Points, in no order, along strands that fork, close into loops and pass close to each other.
In the rows, 100 means zero.
Points whose rows are less than 81 apart are linked; no others are. Some points are linked to none.
zona: [ 80  97 106 103  73  90 109 128  53 118 107  68  89 107  89 102 118  79
 133  86 113]
Fon: [ 73  82  74 102 102  97  79 103  77 118  81 111 101 109 108  92  91 101
  95  75  70]
Sinok: [125  76 108  98 125  98 113 103 147  69 124  88 123 103  82  83 125 125
  83 127 108]
Nenon: [ 95 105 104 107  48  83 110  72  95 103  72  92 106 110  45 109 113  91
  94  67  95]
robu: [123  91  95  79  98 104  80 114  90  85 109  88 102 113 110 117 108  59
 164  91 129]
kig: [115 103  89 112 120  70  57 106  67  85  77 143 123 107 117  88 115 108
 102 125  64]
Kot: [ 81  93 114  76 110 109  90 114  87  85 106  98 110 106  89 104 142  98
 109 125 101]
bofu: [ 84  93  94  86  95 134  78 100 122 128  77 125  94  73  98  79 119  75
  77  81  89]
Tufi: [ 80  77  81  90  91 121 109 109  82 110  91  91  98  94  83 121 143  94
 118 122 130]
gatuv: [ 88 122 107 105 121  99  98  94  84  81  55 111  81 115  85 107 128 111
  66 124 108]
mesun: [ 75  89 107  80  99 117  67 114  67 102  53  92 101  85 108  87  74 108
 129  83 113]
figev: [ 99 101  67  85  99  99  84 111 143  77 131  92 107 122 131  81 135  75
 119 109 108]
sen: [133  91  87 112 115  84 135  91 133  62 136 104 117 115  95  92 112 148
 111 112 106]
pego: [ 99  96  81 101  89 117  90 115 105 118  93 129 122 122 127  96 144  76
  90 121  88]
noka: [107  82  95 105  85  86  79 107  82 107  86 133 129 100 115 119 115 126
 125 109  60]
bet: [ 89  88 108 109 112 116 103 106 115  94  91  84 102  85  82 115  90 143
  72 107 104]
tukem: [ 98 115 106  85  56  96 123  52  82 124  72 100 121  43  59 104 101  98
  96 119  76]
Kura: [123 109  94  87 126 143  99 118 122  87 111 119 108  94 130 100  99  73
 118  93  92]
sogup: [ 79 139 124  99  89  98  92  86 102  93 129 102  79 103 130  77 113  83
  67 110 119]
kelob: [110  97 118  90 143  79 122  78 111  93 102  78  69  97  67  88  69  86
  92  89 112]
pame: [ 87  84  68 117  81 105 107  96 160  97 117  92 110  96 109  87  90 131
  58  99  93]
zulib: [101  58 104  90 113 122 109 118 126 116 126  76 106  81 107 107  99  84
 106 100 121]
zak: [ 84  88  98 122  86  84  98  80 105 139  97 108 114  86 125 143  64 108
  91  89  64]
Duzo: [103 121  78 110  72  95 107  69  99 114  81 124  91  74 105 109  96 120
  74 103 101]
gute: [112 108  93  80 126  74  95 115 113  97 143  78  83 104 122  65  92  71
  89 117  78]
lom: [ 80  94 105 101 146  85 141  63  79  94 106 121  91  96  88 129  99  88
 101 109  81]
buda: [ 96  89  86  99 109 138  76 116  66  97  62 104  72 102 116  81  75  86
 118  67 117]
Duku: [ 97 111  83  83 107 103 123 103  84  82 113  96  75 117 101  86 106  89
 126 107 131]
rubub: [ 86  87  84  84 113 144  80 117 101 101  73 112  78  96 114  88 101  52
  92  78 123]
zab: [ 77  63 133  93  97  76  92 107 116 111 144  62 105  97  88  91 104  92
  76 107  90]
Zepub: [ 88  94  90 106  76 126  94 104  83 126  68 111  89  59  78  72 101  92
  67  88  90]
pupab: [ 90  92  90 110 125  91 133 115 115  90 102  78 101 125  90 100 113 104
  80 107  66]
Nepu: [ 95 109 107  90 118 136  92 147  86  71  84  99 103 127 123  86 107 109
 132  84  88]
Zevek: [ 86  51  72  99  91 138 107 109 110 103 102 116 110  91 106 109 135 110
 101 111 151]
meki: [136 122  56 112  72  85 120  75 136 115  91  99 113  87  88 121  97 127
  90 114  90]
misom: [118  89  79  99 109  91 100  83 129  66 101 108 100 118  92  97 153 107
  86 119 115]
koge: [103  88 118  98 119  84  75 117  84  73 110  71 113 105  98  91 112 112
 144 124  92]
tuti: [120 147 123  93  60  96 108 107  70 118 103 116  89  90 126  95  95  86
 120  86 109]
mumi: [109  82  93  92 119 110  94  87 107  74 110 108  86 120 102 102 106  84
 134  87 150]
puge: [ 95  72 100 107 118  98 112 115 108  72 121 104 108 137 113  98 105 115
  95  77  88]
Pibi: [ 77  77  89 119 106  87  71  93 142  82 119  86  85 118  95  76  99 136
  59 110 111]
bepa: [101 119 129 121 118 111  90 121  87 102  80 120  94 122 105  98 120  90
  60 113  90]
kula: [ 98 121  70 106  58  74 136  96  83 108 124  73 104 106  62  90  86 112
 101  90  82]
kul: [102  47  92 117 132  90 132 114 106  91 129  78 113 118  88  89  76 121
 121  83  88]
poze: [103  83  97 105 105  98 132 103 115 121 132  77 106  94  85 144  95  86
 105 121 106]
sipo: [134  98 119 114 128 101 110 103 106 107 117  94  71 103  88  87  87  67
  87  68 126]
mot: [ 84 104  95  85 123  97 147  79  99  95 110  86  72  80  74  94  51 110
  94  87  95]
manim: [110  89  92 108  99 111 106 105  66 122  75 139 107  94 101 112 146  63
  92 108  92]
rin: [ 73  98 134 113  77  99  76  71  66  99  80 119  94  98 102 102 114 107
  93  89 118]
givom: [122 102 113 107  70  63  97  57  77 113  61 121 111 100  64 109 100  81
 115  69  83]
dula: [127 144 140 114  51  91 101 108  87 125 105 104 122 112 112 109  98 103
  83 105  93]
neru: [ 68 111 133 109 119 107  64  68  67  69  89 120  88 110 119 109  97  81
  95 107 113]
serek: [137  97 117 102 137  93  87 116 130  91  96  99 110  97 110 110  76 110
 115 116  83]
tolu: [ 93  99  97  70 102  97  71  91 141  96 137  95 105  94 126  85  97  68
 111  84 124]
pek: [ 72 121  66  76 102  93 106  99  64 102  98 102  77  91 117 101  85 100
 123 129 107]
lin: [124  98  99 103 113  93 152  98 111 100 121  82 114  92  73 111  93 129
 114 115 101]
saf: [102  70  72 103 133 134 106 158 127 107  94 121  97  98 116  87  90 108
  87  90  81]
vug: [ 94  65 101  90  84 108  91 116 135 120 139  46 116  79  68  90 113  98
 111 113 102]
Git: [108 102  98 106  91 101 106 129 105 114 107  73  84 103 105 107  74 127
  82  88 102]
Biku: [ 80 138 108  90  91  99  64  76  82 104  95 114  72 101 137 100  93  69
  87 100 108]
sav: [ 96 130  98  97 105 103 125  92 133  99  93 104  97 108  90 113 108  84
  71  97  82]
Bazu: [ 83 102  80 108  94  83 122  88 120 129  86  81  97 100  94 150  61 100
  78  89  66]
fimo: [110 103 121 110  83  92 132  80 122  79 102  92 115  96  67 119  97 153
  82 115  95]
fal: [ 87 137 112  89  36 105 117  75  79 127  99 100 112  82 101  90 102  84
  97  72 122]
Mos: [ 85 109  64  88  71  89  78  96  87 116 101  89  93  83 109  94  79  90
 122  99 116]
dugom: [ 79  90 149  98  65 134 102  93  82  95  90  96 105  87  96 103 111 136
 101  72 127]
Dek: [119 109 103  98 134  82  86  91  86  92 133  95  84 101 117  50  63 100
  96 110  99]
tagom: [ 78 106 123  82 132  98  63  99  81  74  78  92  82  83 101  84  60 124
 117  99  96]
zutak: [119  90  71  99  96 101  74 103 151  84  98 111 111 120 125 111 120 100
 107 101 118]
nukiv: [102  93  58 127  75  93 130 112 137 123 140 102 115 109 112  73 104 118
  69 123  79]
Dosok: [107  76 108  86  78  96  94 124  93 100 100  82 116  97  89 106 124  86
 138  67 108]
tas: [ 72  92 123 105 145 114  60 110  76  80  97 102  96 130 124 110  88  63
 104 110 109]
gal: [124  88 122  94 102  81  78  53  85  98  86 114 121  78  82 116  97  86
 136  86  92]
kif: [ 99 102  96  94  81  83 120  90  57  98  87 126 127 126 104 126 125 114
 138  86  79]
Zuzos: [115  94  57 122  72  66 123  74 139 123  96 102 105 114  89 143  81 116
  75  92  65]
tolob: [ 87 127  93  87  89  92 111  80  68  73  75 137  94 123 103  99 117 116
 120  81 104]
kubo: [111 108  97  96 128 133 122 101  63 101  77 151  99  82 118 101  91  74
 129  94 118]
Goge: [126 128 113 123  58  88  91 126  92 123  94  70  96 109  92 105  81 118
  82 112 114]
Rele: [129 132 130 101  87 107 111 102 130 115 103 110 126 101 116 121 117  86
  86  94  71]
Zup: [129 100 127  95 130 111  78 124 110  80  77  80  83 105  80  84  91  73
  94  91 117]
ras: [104 106 109  90 140  86 102  83  81 110  98 107  92  86 110 106  98  72
 123 115  71]
Batar: [100  95  98  96 123 132  80 150 116 104  98 101 112 100 136  93  89  88
 124  90  64]
tep: [100  82  54 116  71  71 141 104  92  97 136  78 113 124  70  77 110 115
 121 104 102]
Giz: [102 131 130 101  88  89 111 107 122  97 145  78  84  95 113  73  97 110
  62 122 106]
Firo: [ 95  93 113 106 149 108  75 128  95  72  72  82  79 109  85  86  70 111
  93  84  94]
galu: [ 89 129  87 105 104  85 103  79 105  64  82 116  96 135  89 102 134 120
  92 101 127]
ris: [ 80  67 107 109 101  68  95  85 136  81 132  62  99  92  73  67 101 126
  71 113  82]
zukig: [ 98 107 119  96 102  72  74  92  76  88  99  77 101  95  98  97  67 134
 131 112  88]
Genu: [112 111  84 100  89 123 105 106  75 132  55 136 103  85 118 128 100  74
 121 103  99]
dol: [133  83 110  97 117  94  81  85 121  94 106 119 104  87  82 116 105 106
 123 109 100]
Nevu: [101 119  96 116 113 115  90 131  98 115  91 140  97  93 139  98 125  97
  57 125  99]
Kisok: [ 74 100  90 117  66 108  75  83 101 135  91  92  88  81  88  92  94 119
  57 108 110]
Pani: [129 143  85 122  61  68 125 109  79 128 105  75  99  97  53 110  83 125
  88 117 106]
lufu: [ 90 110 127  97 128 127  74 142  64  79 102  95  98 137 146 107  89  80
 127 119  94]
mal: [ 97  89 103  95  60  82  71 102 101 106 103  77 119  97  86  89  97 110
 113  80 118]
Rodiv: [130 103 120 106 150 104 107 108 112 101 120  96  95  80 104  83  67 111
  79 115  86]
mak: [ 78 124 128  96  41 103 119  72 105 124  93  90 101 101  70 127  92 102
  83  66 113]
ked: [ 94 109 111 100 139 122 129  65  66  94  86 150  95  79 101 111  95 105
 100 102 103]
lag: [110 107 103  81 111 125  98  90 126 104 110 115  94  72 144 109  78  85
 118  87 129]

How many points has the smallest loop of links through each point below? Write - if it is on no loop.
dol | -
mumi | 7
Duzo | -

A piece is all that can be reached along the links. How many separate loops has the piece of each point below (a circle has one, a figure eight two, a Y none), and how many tips (points with one link)?
saf | loops 0, tips 9
koge | loops 0, tips 3
zona | loops 1, tips 1
